Points, in no order, along strands that fork and pass close to each other.
Two points are linked if the straight distance between their rows is under 68.6. Some points are linked to none.
Z_186: [ 12 -32  12 -22  28   3  -7 -19  -2 -13  26  32 -22  -8  22  -2   6  14
  15 -44  11]
Z_645: [ -8  34   6  -6 -19   1  25  -7  28 -17 -16  -7  10   8   2   6  35  12
 -48  -9  10]
Z_676: [ 19  37 -16   5   3   1  25  -9   3 -10   0   1  12   7 -11  27 -10   7
  -9  64   7]
Z_682: [ 21   9 -10  23  16   5 -18  12  -6  26 -13 -17 -33  42  39  10  16  11
 -31  -3   5]
Z_713: [ -4 -32  12  16 -37   1   4 -16  22  20 -17 -10  19  31   4   2  48   8
 -43 -10  -4]
Z_543: [ 21  21  37 -11  -1  -9  32 -13  -8 -21  -5   6  53 -27  12  -3   8   8
  40  18  21]
Z_715: [ 30  27  15 -16   2   9  -8 -22  -3 -24  17  34 -32  24  25  -6  -6 -20
  -6 -27  11]
Z_394: [-16   3 -16   8 -12   1 -12  17  -8  11  -2 -14   5   7 -24   7   3  17
 -19   2  -9]
Z_333: [ -3  24  11  -4  10  -1  32  11  27 -21 -20 -18  28  -2   2  10  49  36
 -28  -4  21]
Z_762: [ -5  48  12  -5  -8   6  19  -6 -10  16 -24 -47  19   2  -8   2  20   5
 -30  29  10]
Z_34: [ 15 -55  10  10  13  17  -1 -26 -10  31  -4   0  15  11   7  12 -27   7
  24  36 -15]
Z_465: [-26  29 -12   7  -9  -3  10  32 -11 -19  -9  -7  -3  -5 -25   1   7  25
 -28 -10 -15]
Z_257: [ -6 -33   8  -3  23   7  -2   7 -16  13  15  33 -23 -20  27 -23 -53  -9
  43 -10 -29]
Z_81: [ -2 -37  -8  21  18   6 -20  13 -17  48 -15 -39  15  15  -2  -3 -11   7
  20  28 -11]
Z_520: [-22  46  19 -21 -24 -10  17  13 -10 -25  -4 -11  23 -22 -22 -15  22  10
  -2 -21  14]
Z_276: [ 11 -26  14   5 -37   0  31 -27  38 -24  -7  33  29  -3  15   8  34   4
  -2   4   9]
Z_54: [-13  -1  -1 -37 -21   1 -12 -32  28   6  -2 -28  34   4 -34   2  32  -6
 -27  -5  33]
Z_844: [-11 -33   7   0 -62  -7   0 -28  22 -21  14  35  11  -4 -16   1  24  -3
  -3 -30  -6]
Z_249: [ -1 -11 -19 -15 -31  16 -22 -42  10   6   7   1  -7  23 -31  18 -11 -26
 -20  38   9]
Z_298: [ -3   5 -23  -3  38  -4 -40  14 -12  15  19   8 -47  -5  17 -21 -66 -42
  23 -16 -12]
Z_87: [ -5 -45 -21  11  27   6 -25   6  -5  44  -6  -4 -28  11  22  -5 -60 -27
  27  22 -26]
Z_772: [ -7   3  13 -17  -2 -11  30   6  25 -23  -8 -15  41 -16 -10   4  53  40
  -6 -15  18]
Z_611: [ -7  -8  15 -11 -61   5   6 -46  25  13 -14  -3  12  24  -6  -1  18 -35
 -45   5  20]
Z_975: [  3  14  -5   8   5  -1 -25   8  -1  13  -7 -23 -14  37  17  -5  38  18
 -38 -31  11]
Z_989: [  8  17 -21 -25  11  13 -16 -29  12  14  -2 -39  18  15 -33  30  11   8
 -18  36  32]
Z_809: [ 26  21  -1  -9  11   9 -38 -18 -17  12   9   1 -52  38  19  -5 -20 -35
 -15  -2  12]
Z_47: [-13  19  26 -11 -68  12   2 -28   4  12 -17  -6  20  20 -10 -20  15 -37
 -34 -10  11]
Z_167: [-13 -41  -2  -4 -19  -4 -19 -18  15   8   0 -25  42  -7 -17   3  44  27
  -4 -21  12]
Z_653: [-15 -12  -7  20 -27 -14   9  34  -9 -39  24  49 -10 -26 -15 -18 -16   4
  38 -24 -31]
Z_585: [ 22 -19  26 -14   5  10 -13 -26   1  16  -9 -23  25  26   7  -2  25   5
   1  -9  20]
Z_635: [ -8  11   3  -9 -20 -10 -30   9 -29  -6  25  25 -24  -5 -22 -23 -16 -17
  10 -55  -6]
Z_18: [ -2 -68   4 -10  18   7 -20  -8 -13  24  20  15   3 -19  11 -14   0  19
  31 -35 -13]
Z_868: [-13  11 -15 -27 -24  17 -40 -31   2   9   4 -18  -6  12 -58  13  -6 -20
 -18  25  20]
Z_371: [  6  25  -2  -9   0  16 -27 -21 -14  34 -17 -54   7  30 -14  14  13  -4
 -13  47  25]
Z_615: [ 10 -47  14  -9  29   2 -11   1  -3   5  19  11  -3 -13  18  -4   9  28
  28 -45   8]
Z_2: [  4   0 -20   6  21   3 -56  16 -22  28   4  -3 -52  18   5 -19 -48 -44
   2  -7  -7]
Z_542: [  0 -28  -5  12 -26  -5  35   7   9 -64   7  52  18 -35 -13  10  10  24
  38  14  -7]
Z_935: [-15  21  -9 -29 -24  11 -28 -16 -16   5   2 -24   9   0 -56   1  -8 -14
   3  15  17]
Z_30: [-17  50 -31   6  33 -12  13  33  -2 -14   4 -22   1 -37 -35  18 -21  17
  -8  32  -7]
Z_354: [-20  32  -1   2 -32  16  31  -6  -5  -8 -24  -7  11 -22 -29  17   0   6
 -30  28 -16]
Z_64: [  2 -36  19  15  52   1   9  27  -9  24  -2   4 -21  -2  48 -20 -18  10
  19 -31 -22]
Z_94: [ -6 -55   6  -3  37  19 -28  -4 -28  54  -3 -23 -19   6  12 -10 -38 -25
  31  22 -11]
Z_743: [ 11   1  -1  28  14   4 -20  12 -22  45  -7 -12 -39  38  47 -13   5  -1
 -19 -13  -5]
Z_577: [ 19  34 -12 -17   2  -2  29 -24  21 -31   1   9  15  -3 -15  21  -1   4
  -5  40  24]
Z_443: [ 11 -15  -7  10  18 -19  31  24  -1 -47  16  43   9 -47   2  -4 -24   7
  71   8  -5]
Z_71: [  6 -41 -12 -16  38  12 -51  -7  -6  24  18   4 -32   7   5   0 -25  -5
   5 -21   6]
Z_566: [ -3  22  -2   5 -47   6  -4 -12 -14 -13   4  25 -14  21 -19   5 -14 -15
 -16  16 -15]
Z_323: [-12   6  -4 -29 -27  -1  16 -27  58  -8  -1  -9  25 -12 -28   3  40 -12
 -48 -15  35]
Z_726: [ -9 -18 -17  30  17 -20  15  48  14 -17   3  13   0 -19   7 -17 -48 -14
  47   5 -42]
Z_572: [  0 -23  -1  12  19  -5  -1  -1 -15  26   8  13 -18 -12  17 -15 -58 -27
  39  11 -31]
Z_158: [-13 -88  -5   0  19   8 -31 -16  -4  28  24  21 -22 -22  -1  -3 -18   8
  27 -20 -21]
Z_995: [  5 -37 -20   1  19   4 -55  15  -6  25  10  -7 -18  13 -15   4 -13   3
   2 -25  -2]
Z_164: [  5  35 -26  10  37 -16   9  36  -1 -12   5  -9   6 -15 -11  16 -22   7
  16  27 -10]
Z_502: [  2  31 -35   6   2  10  13  -6   9   7  -6 -19  -8  11 -11  32  -6   8
 -30  47   4]
Z_84: [ 10  34  26 -20   0  -6  46  -2   5 -45  -4   9  42 -31  -1  -2  19  18
  34  18  21]
Z_721: [-10 -13 -10  25  -5 -16  16  34  -5 -24  19  37  -7 -27   4 -26 -44 -18
  51 -16 -39]
Z_392: [-10  46  11 -20 -13 -10  38  11   1 -47  -2   9  28 -43 -17  -5  15  16
  11  -5  10]
Z_42: [-16  28  33 -15 -63  -4   0 -21  -2  -7  -6   9   9  10  -8 -23  17 -30
 -26 -30  14]
Z_766: [-14  50 -28   3  26  13  26  17   6 -27 -10 -15 -12 -45 -35  33  -1  20
 -32  22  -1]
Z_941: [ 30  21  24  17  12   3  19  -7 -14  26 -23 -22   5  36  44   3  19   6
  -7  30  13]
Z_109: [-14 -70  -9  -9  32  17 -43  -6  -6  28  24  17 -45   0  15  -1 -39  -2
  10 -26 -18]
Z_526: [ -2  13 -18  43  10 -12 -15  40 -25  33  -9 -22 -30  23  38 -14 -11  -6
  -2   3 -20]
Z_463: [ -5  58  -4  -6   3  -1 -14  -9 -24  25 -13 -51  -1   3  -9   9   2 -14
 -17  45  23]
Z_554: [-16  34 -13  -4  13   9  39   6  10 -42  -4  -3  13 -37 -34  32  10  32
 -20  29   3]
Z_856: [  0  29 -32  27  44 -34  10  42  14 -12  -2 -18  -2 -26  10  -1 -41 -10
  30  27 -26]
Z_416: [ 35  20  31  23  34  -3  27  10 -19   7 -18 -10  -1  14  53  -5  16  12
   7  14   3]
Z_253: [ 26  15   5  11  38 -13  18  27 -12 -21  12  18 -23   5  32   0 -16   1
  25   1  -7]
Z_244: [  8 -10  36  -9 -16  10  -4 -17 -23   9   8  27 -10   5  22 -19  -5  -4
  15 -38  -4]
Z_46: [ 13 -32   7   9   6  -3  35  12   0 -46  12  48  19 -39  10   4  -8  18
  58  11   0]
Z_768: [ 12 -25  20   1   6   3   5  -8 -13  23 -11 -19  37   5   2   1  13  21
  19  10   3]
Z_552: [  0 -32   3   5 -35  -4  16 -26  40  -3 -11   6  30  16  -2  12  46   8
 -38  -2   1]
Z_684: [ -5   5   4  38  12 -19  12  43 -20  23 -16 -13  -4   4  28 -20 -18  -2
  14   3 -30]
Z_652: [ -9 -38   6   6 -47  -3  35 -32  41 -42  -5  36  44 -21  -3  23  44   9
   1  20   3]
Z_215: [ -3 -43   3 -17  61  20 -37   0 -23  46  -1 -16 -34   7  26  -6 -29  -6
  14  -6   4]
Z_115: [ 31  33   5  -7   3   6 -15 -26  -2  -5  11  18 -44  35  26  -2  -3 -30
 -20  -9  18]
Z_504: [  6  29 -18   8   0   2 -50   6 -30  31   3 -11 -52  36   8  -5 -18 -28
 -17  -7   1]
Z_507: [ 15  10 -11  22  27 -16  16  40   4 -26   9  28 -35   1  23  -2 -29 -13
  12   4 -23]
Z_389: [ 31  31  11  13  48 -16  26  26  -8 -10  -3  -5  -3   8  34   7   3   9
   7  13  11]
Z_134: [  2  23  20  15  -9   0  19   0  -9  25 -30 -35  30  19  16   8  26  16
 -23  33  12]
Z_536: [  7 -15   9   7 -10  -6 -10   4  11  11 -10  -9   5  31  10  -1  47  17
 -38 -36   8]
Z_793: [-24  17   9 -13 -48   3  26 -13  36 -12  -9   3  22  -9 -14  -3  41 -15
 -57 -21  18]
Z_605: [  0 -20  -8 -15 -57  15  -6 -50  31   6  -5  11   1  30 -20  14  10 -34
 -36  17  15]
Z_140: [ -5  22   4 -12 -20  -5 -42   9 -31   8  13   3 -30   8 -25 -28 -30 -36
  18 -26  -4]
Z_494: [ -2 -22  -3  -2  -4   1 -28   0 -13   8  10  -7   3   4 -22  -4   4   5
  11 -19  -6]
Z_890: [ 12  -3 -36  37  38 -14   5  44  21 -21   5  33 -43  -2  23   6 -37  -7
   9   1 -34]
Z_782: [ 20  -1  18 -31  10   8   1 -33   9 -38  32  48 -39   0  25  -8   1  -8
  10 -50  19]
Z_901: [ -4  37   7 -21 -10  -7 -17   0 -28   3   8  -9  -1  -5 -29 -10 -20 -21
  14  -2   4]
Z_638: [  9 -16  36  -6 -14  -6  21 -17  -7  -3  -9   4  58 -14  10  -4  16  19
  28  12  12]
Z_24: [  7  -8  15 -28  -8   2 -11 -33  27  16  -7 -35  30  16  -1   3  39  -5
 -17  -8  46]
Z_14: [ -1 -22  -4  14 -33  -1  36  -3  28 -62  -4  45  21 -24 -14  26  23  22
   6  25  -7]
Z_871: [  4 -30  10  36  33 -10  11  42 -14  34 -10 -11  -4   8  53 -18 -18   7
  17 -10 -33]
Z_720: [-10  51  28 -25 -37  -6   9  -6  -7  -8  -1  -1  11   0  -8 -21  24 -15
 -10 -29  14]
Z_247: [-27  43  -5  18 -34   2  13  23 -11 -21  -8  12 -24  -8 -23   3   5   8
 -39  -9 -23]
Z_99: [-10  20 -32  -2   6  23   1 -17   9  11 -13 -30   9  -1 -32  38   0  20
 -34  49   9]
Z_509: [-11 -25   3  -2  -5  -2   7  -1  13   3  -3 -19  48 -11 -14   9  54  43
  -2 -13   8]
Z_755: [ -2 -47  -6   1 -11  -1 -30  -9   3   8  13  -4  15   2 -22   0  32  21
   5 -38  -1]
Z_285: [ -7  38 -11 -23   4  15  39 -24  28 -32  -9 -14  23 -22 -28  30  13  10
 -27  28  17]
Z_68: [-13  10 -12  -2 -23 -17 -13  36 -16 -27  23  34 -16 -19 -28 -19  -6  -5
  17 -54 -24]
Z_589: [-13 -37   9  -7  52   1  -4  19 -13  24  14  10 -28 -16  44 -28 -35   3
  28 -26 -28]
Z_786: [-16  -4 -33  35  41 -29   3  48  17 -11  -1 -10  -1 -19  17 -11 -51 -22
  36  14 -44]

A fork is a point with three links, a tip a point with one. Leave the first point through the second and follow the links. Name the first fork or tip that comes.
Z_536 / Z_713 => Z_443
Z_809 / Z_115 => Z_71
Z_585 / Z_24 => Z_494
Z_941 / Z_416 => Z_890
Z_186 / Z_782 => Z_298

A fork is a point with three links. Follow the links from the first point to the second and name the forks in between, in order.
Z_755 / Z_158 => Z_494, Z_71
Z_257 / Z_494 => Z_71
Z_186 / Z_167 => Z_71, Z_494
Z_71 / Z_509 => Z_494
